Points on a hilly landscape, in no order, each with its height.
From any point a climber steps to the highest of the 3 points nearest to it. It stops when none of these is higher. Distance is the straight distance between rows; heights are no part of it.
j_429 height 321: [ -5  -2  -8   1 -20 -10   4 -21  -2   2 -23 -10   0  -9 -11   3  14 -10
  -1 -35   6 -21  -4]
j_6 height 376: [-27   1 -23 -21 -14  -2  17 -31 -12  25 -30 -11  -2  -3 -32  11  15   7
   2 -37  17 -27 -13]
j_995 height 11: [ 17  -8 -18  12   7   3 -17 -17  22  -3  12  23   1 -20  19 -24  -9 -34
  -6 -12   8  19  34]
j_512 height 551: [ 37  48  17  63 -30 -45  -1   0  -1 -55  21 -10  57 -58  71  15   8 -15
 -24  41  -4  -1 -25]
j_588 height 532: [ 14  25   9  24 -69 -37   9 -55   7 -24  -2 -31  39 -48  40  31  22 -16
 -19 -26   8 -23 -37]
j_306 height 468: [ 27  21  20  51 -12 -28  -9  15  -2 -34  21   9  20 -23  24   6   4 -23
  -7   5   6  10   1]
j_419 height 621: [  2 -15  13 -22  14  15  -9  44  -4  13   6  -1 -26  45 -20 -20  -3  26
  27  14  -5   5  11]
j_128 height 500: [-26  16   1  -1 -42  -8  26 -19 -28   7 -29 -30  -1   7 -46  34  26   9
  12 -31   8 -33 -32]
j_627 height 155: [  8 -18  -8   8  36  31 -24  16  17   2  33  28  -7  17   3 -31 -13 -10
  12  28  -1  44  33]
j_506 height 399: [-24  -8 -14 -43   2   5   9 -13 -13  32 -29 -12 -15  17 -39  -1   8  31
  12 -22   9 -25  -3]
j_355 height 645: [  8  27  30  24 -34 -22  16  19 -22 -30 -20 -34  -2  -3 -16  30  28   5
   2 -12   0 -12 -28]
j_250 height 681: [ 11  15  33  24  -9 -18   7  47 -21 -28   5 -11 -10  12 -15  12  23  15
  12   6  -1  -3 -14]
j_390 height 372: [-14  18 -34  16 -54 -22  14 -77   3   7 -11  -9  36 -38  18  25  10 -16
 -18 -45   8 -38 -32]
j_763 height 488: [ 12   1  11  24   0  -2  -7  33  -1 -16  17   7  -6  11  -3 -11   7  -6
  12   6   6  15  10]
j_924 height 606: [-26 -20 -30 -68  25  13   9 -20   6  47 -23   5 -19   9 -22  -7 -17  28
 -11 -13   4 -10   4]
j_986 height 608: [ -7  24  15  21 -59 -20  20 -31 -16 -12 -21 -37  14 -15  -9  40  28  -4
  -5 -30   5 -31 -40]
j_843 height 611: [ -1 -40 -36 -75  56  40  -1 -16  42  40  -4  29 -34  -1  12 -15 -44  -7
 -25  16 -12  23  29]
j_633 height 583: [ -5 -33  11 -34  42  46 -10  42   7  45  17  11 -37  55 -14 -29 -33  29
  23  55 -31   8  32]
j_606 height 607: [  2 -27  -1 -32  30  32 -14  30   6  31  11   8 -25  40  -8 -33 -20  17
  20  32  -8  14  22]
j_765 height 516: [ -3 -15 -25 -28   8   2  -1 -17   7  19 -18   0  -9 -10  -7 -17  -3  -8
  -5 -29  11  -3  19]
j_399 height 706: [  4  -1  28  10   3   0  -2  53 -14 -16  13   2 -17  32 -20  -3  11  17
  22  15  -1   8  -3]
j_207 height 371: [ -9 -18  -6 -44   9   9   1   8  -1  24 -19 -10 -20  25 -24 -14   3  22
  12 -10   5 -10   9]
j_574 height 570: [-24 -17 -43 -47  25  -2   9 -46   4  32 -29  12  -7 -12 -10 -11 -14   3
 -20 -32  11  -9   3]
j_933 height 571: [ 34  44  26  47 -45 -41   4  -3   4 -45   6 -26  36 -42  54  28  19 -12
 -20  12  -4 -11 -34]
j_718 height 665: [ -4 -38 -31 -71  51  31  -1 -12  30  45  -9  16 -30   8   7 -19 -38   5
 -14  10  -3  14  28]
j_595 height 651: [ 31  19  12  42 -36 -31  -6 -20  14 -30  13   4  31 -37  44   9   4 -32
 -15 -11   0   1   0]
j_474 height 656: [  2 -17 -30 -31  25  11 -10 -15  21  16  -7  17 -11 -10   9 -26 -18 -19
  -9 -14   7  13  28]
j_657 height 557: [  2 -29  -1 -21  42  46 -17  23  13  30  22  26 -19  39  -4 -35 -25  11
  19  47 -16  30  30]
j_700 height 553: [-21  29  -7  20 -65 -20  28 -57 -13  -3 -18 -30  24 -25  -9  45  30 -10
 -12 -37   8 -39 -54]
j_697 height 325: [  9   7  20  45   5  -9 -12  24  -3 -37  32  23  13  -4   8  -7  -3 -12
  -1  17   9  27  11]
j_148 height 455: [ -9 -31   6  -3  47  49 -20  35   4  18  40  30 -14  54  -7 -28 -30  20
  24  59 -23  36  28]
j_194 height 489: [-13  -5  -3 -16 -17  -2   8 -10 -14  12 -26 -17  -5  10 -28   5  20  10
  10 -30   8 -22  -9]
j_22 height 253: [ -7 -29   2  21  69  48 -41  -4  18 -11  48  54  22  15  12 -24 -22 -13
  14  47 -13  69  36]
j_859 height 573: [-16 -27 -49 -65  41  11   5 -38  22  37 -24  18 -18 -10   3 -11 -33   1
 -31 -22   8   8  15]
j_860 height 561: [  3  -1  21   5 -18  -5   4  25 -13 -10 -11 -16 -11  18 -25   2  21   9
  19 -13   8  -7  -1]
j_191 height 506: [-29  -7 -33 -36   6  -3  12 -39  -5  34 -32   2  -1  -7 -28  -2  -1   8
  -7 -34   7 -22  -7]
j_189 height 569: [-10  -9  33  20  23   9  -9  65 -24 -25  36  17  -1  39 -10  -4   1  29
  26  39   0  25  -1]
j_234 height 452: [-24  -3 -42 -18  -6  -8  13 -52  -3  25 -28   4   7 -17 -13   0   0  -4
 -14 -42   6 -24  -7]
j_175 height 599: [-26 -33  -4 -94  33  30  17  -2  12  61 -20  -3 -43  34 -27   0 -42  58
  -4  13 -17 -21   8]
j_707 height 580: [ 20  56  37  53 -27 -35  16  30 -26 -49  -8 -49  19 -29  23  38  31   5
 -10  20 -17 -17 -45]
j_800 height 44: [ 15  -2   4  28  14   7 -18  13  13 -20  26  30   4  -1   7 -20  -6 -20
   3  10   9  32  22]
j_177 height 631: [ 17  35  27  34 -50 -29   8 -14  -3 -28 -10 -34  21 -32  20  36  26 -12
 -10 -16  -4 -18 -33]
j_510 height 449: [ 19  16  19  32 -31 -25   3   4  -3 -23  -2  -9   7 -15   8  12  17 -14
  -1 -16  -1  -6  -7]
j_217 height 628: [-18 -29  -3 -74  26  28   6  10   9  57 -18  -6 -33  34 -21 -15 -28  40
   8  17 -10 -18  18]
j_708 height 306: [  8 -23 -22 -22  49  37 -20   2  23  25  13  28 -13  12  10 -33 -25 -19
   4  30  -6  33  33]
j_714 height 416: [ 11 -21 -34 -21  40  26 -16 -11  31  14   6  28 -10  -6  16 -34 -21 -30
  -7   9   5  30  41]
j_468 height 648: [-13 -37 -29 -85  45  21  11 -13  25  48 -19  11 -33  10  -8  -7 -40  25
 -16   1  -7   2  19]
j_432 height 359: [  8  -5   1   0 -12  -7  -3  -1  -5   1  -9  -6  -5  -2  -7  -5   9 -10
   5 -23   9  -4   6]
j_670 height 440: [-27  20 -25  11 -50 -15  22 -61  -9   8 -17 -17  23 -27  -5  33  17 -14
 -10 -43   9 -43 -40]
j_213 height 647: [  5 -13   7  -8  13  14 -12  38  -5   3  12   9 -18  33 -14 -24   2   6
  19  11  -1  15  13]
j_796 height 125: [ 17   1   0  22  -9 -10 -11   2   5 -11   6   9   0 -12   6 -10   5 -23
   3 -14   3   5  16]
j_520 height 657: [  5  36  36  29 -47 -21  25   5 -23 -31 -23 -53   4 -11 -10  48  34   5
  -1 -12  -7 -22 -44]
j_121 height 424: [-42  37 -24   7 -59  -8  37 -42 -26  15 -21 -26  10  -7 -37  47  24  -3
  -2 -38  10 -46 -52]
j_241 height 552: [ 34  59  26  60 -24 -40   8  18 -15 -54   6 -39  45 -44  61  27  22  -3
 -20  33 -10 -16 -43]
j_505 height 65: [ -6  -9   9  37  38  20 -27  17   1 -25  46  39  15  12   6 -17 -15  -7
   8  32   3  47  23]
j_386 height 581: [-12 -22 -29 -52  25  12   2 -21  12  30 -19   6 -19   4  -6 -15 -15   9
 -11 -14   6   0  18]
j_792 height 320: [ 19  12   9  27 -39 -25  -4 -24   7 -20  -7  -7  20 -28  27  11   9 -21
 -10 -23   2 -11  -3]
j_988 height 498: [  8 -16 -12 -19  17  20 -13  12  13  10   4  10 -17  16  -2 -28  -7  -6
   8   3   3  17  24]
j_847 height 646: [  3  39  43  50  -2 -29  12  56 -31 -48   4 -20   6  -8   6  21  24   5
  -1  26  -8  -4 -33]
j_821 height 600: [ 20  17  27  43 -10 -22  -1  29 -12 -34  14  -1   6  -9   8   9  12 -13
  -1   1   4   4  -8]
j_305 height 546: [ -3  -9  13 -19  -8  -3   8  20 -10   6 -17 -23 -18  27 -34  -3  17  19
  20 -14   5 -10  -6]
j_531 height 542: [ 20  41  26  65 -15 -39  -3  20 -12 -55  24   0  39 -40  44  17   5 -17
 -15  30  -5   0 -13]
j_55 height 660: [ 13  31  35  45  -8 -27   6  46 -25 -44   8 -11   8  -9   6  19  16  -2
  -5  11  -2  -4 -22]
j_806 height 327: [ -8 -30   0  12  59  50 -30  13   8   4  47  45   6  33   4 -25 -22   6
  20  52 -19  55  28]
j_639 height 339: [  3  -1 -25  15 -37 -23  -1 -64  17  -4  -9   1  27 -39  27   7   0 -25
 -15 -43   3 -23  -3]
j_263 height 635: [  4 -33 -11 -52  48  46  -9  11  22  45   5  18 -33  26   0 -27 -40   7
   5  37 -19  17  36]
j_735 height 473: [-14 -18  25  11  30  28 -18  58 -11  -6  39  22  -9  53  -9 -16 -11  31
  30  47 -12  27  12]
j_201 height 593: [ -3   4  14   0 -30 -11  13   6 -17  -6 -21 -24  -4  10 -29  18  25   5
  14 -23   6 -19 -14]
j_511 height 384: [ 12  18  21  60  13 -21 -17  20   0 -45  41  28  30 -23  24   3  -8 -19
  -6  26   6  30  12]
j_161 height 344: [ -9   0 -24   0 -24 -15   8 -43  -2   7 -20  -5  13 -23   0  11   9 -14
 -15 -44   8 -28  -7]

For each start below, name the point where the climber stops.
j_6 -> j_718
j_161 -> j_718
j_390 -> j_520
j_670 -> j_520
j_510 -> j_399
j_306 -> j_399
j_121 -> j_520
j_633 -> j_399

Call two points neighbours if one is among the 3 nearest of the other. Go from one point of each pair to the other, from neighbour to neighbour, staying as high as possible. Name the lowest point that can't be avoided.
j_595 / j_763 -> j_306
j_399 / j_474 -> j_386
j_399 / j_718 -> j_606
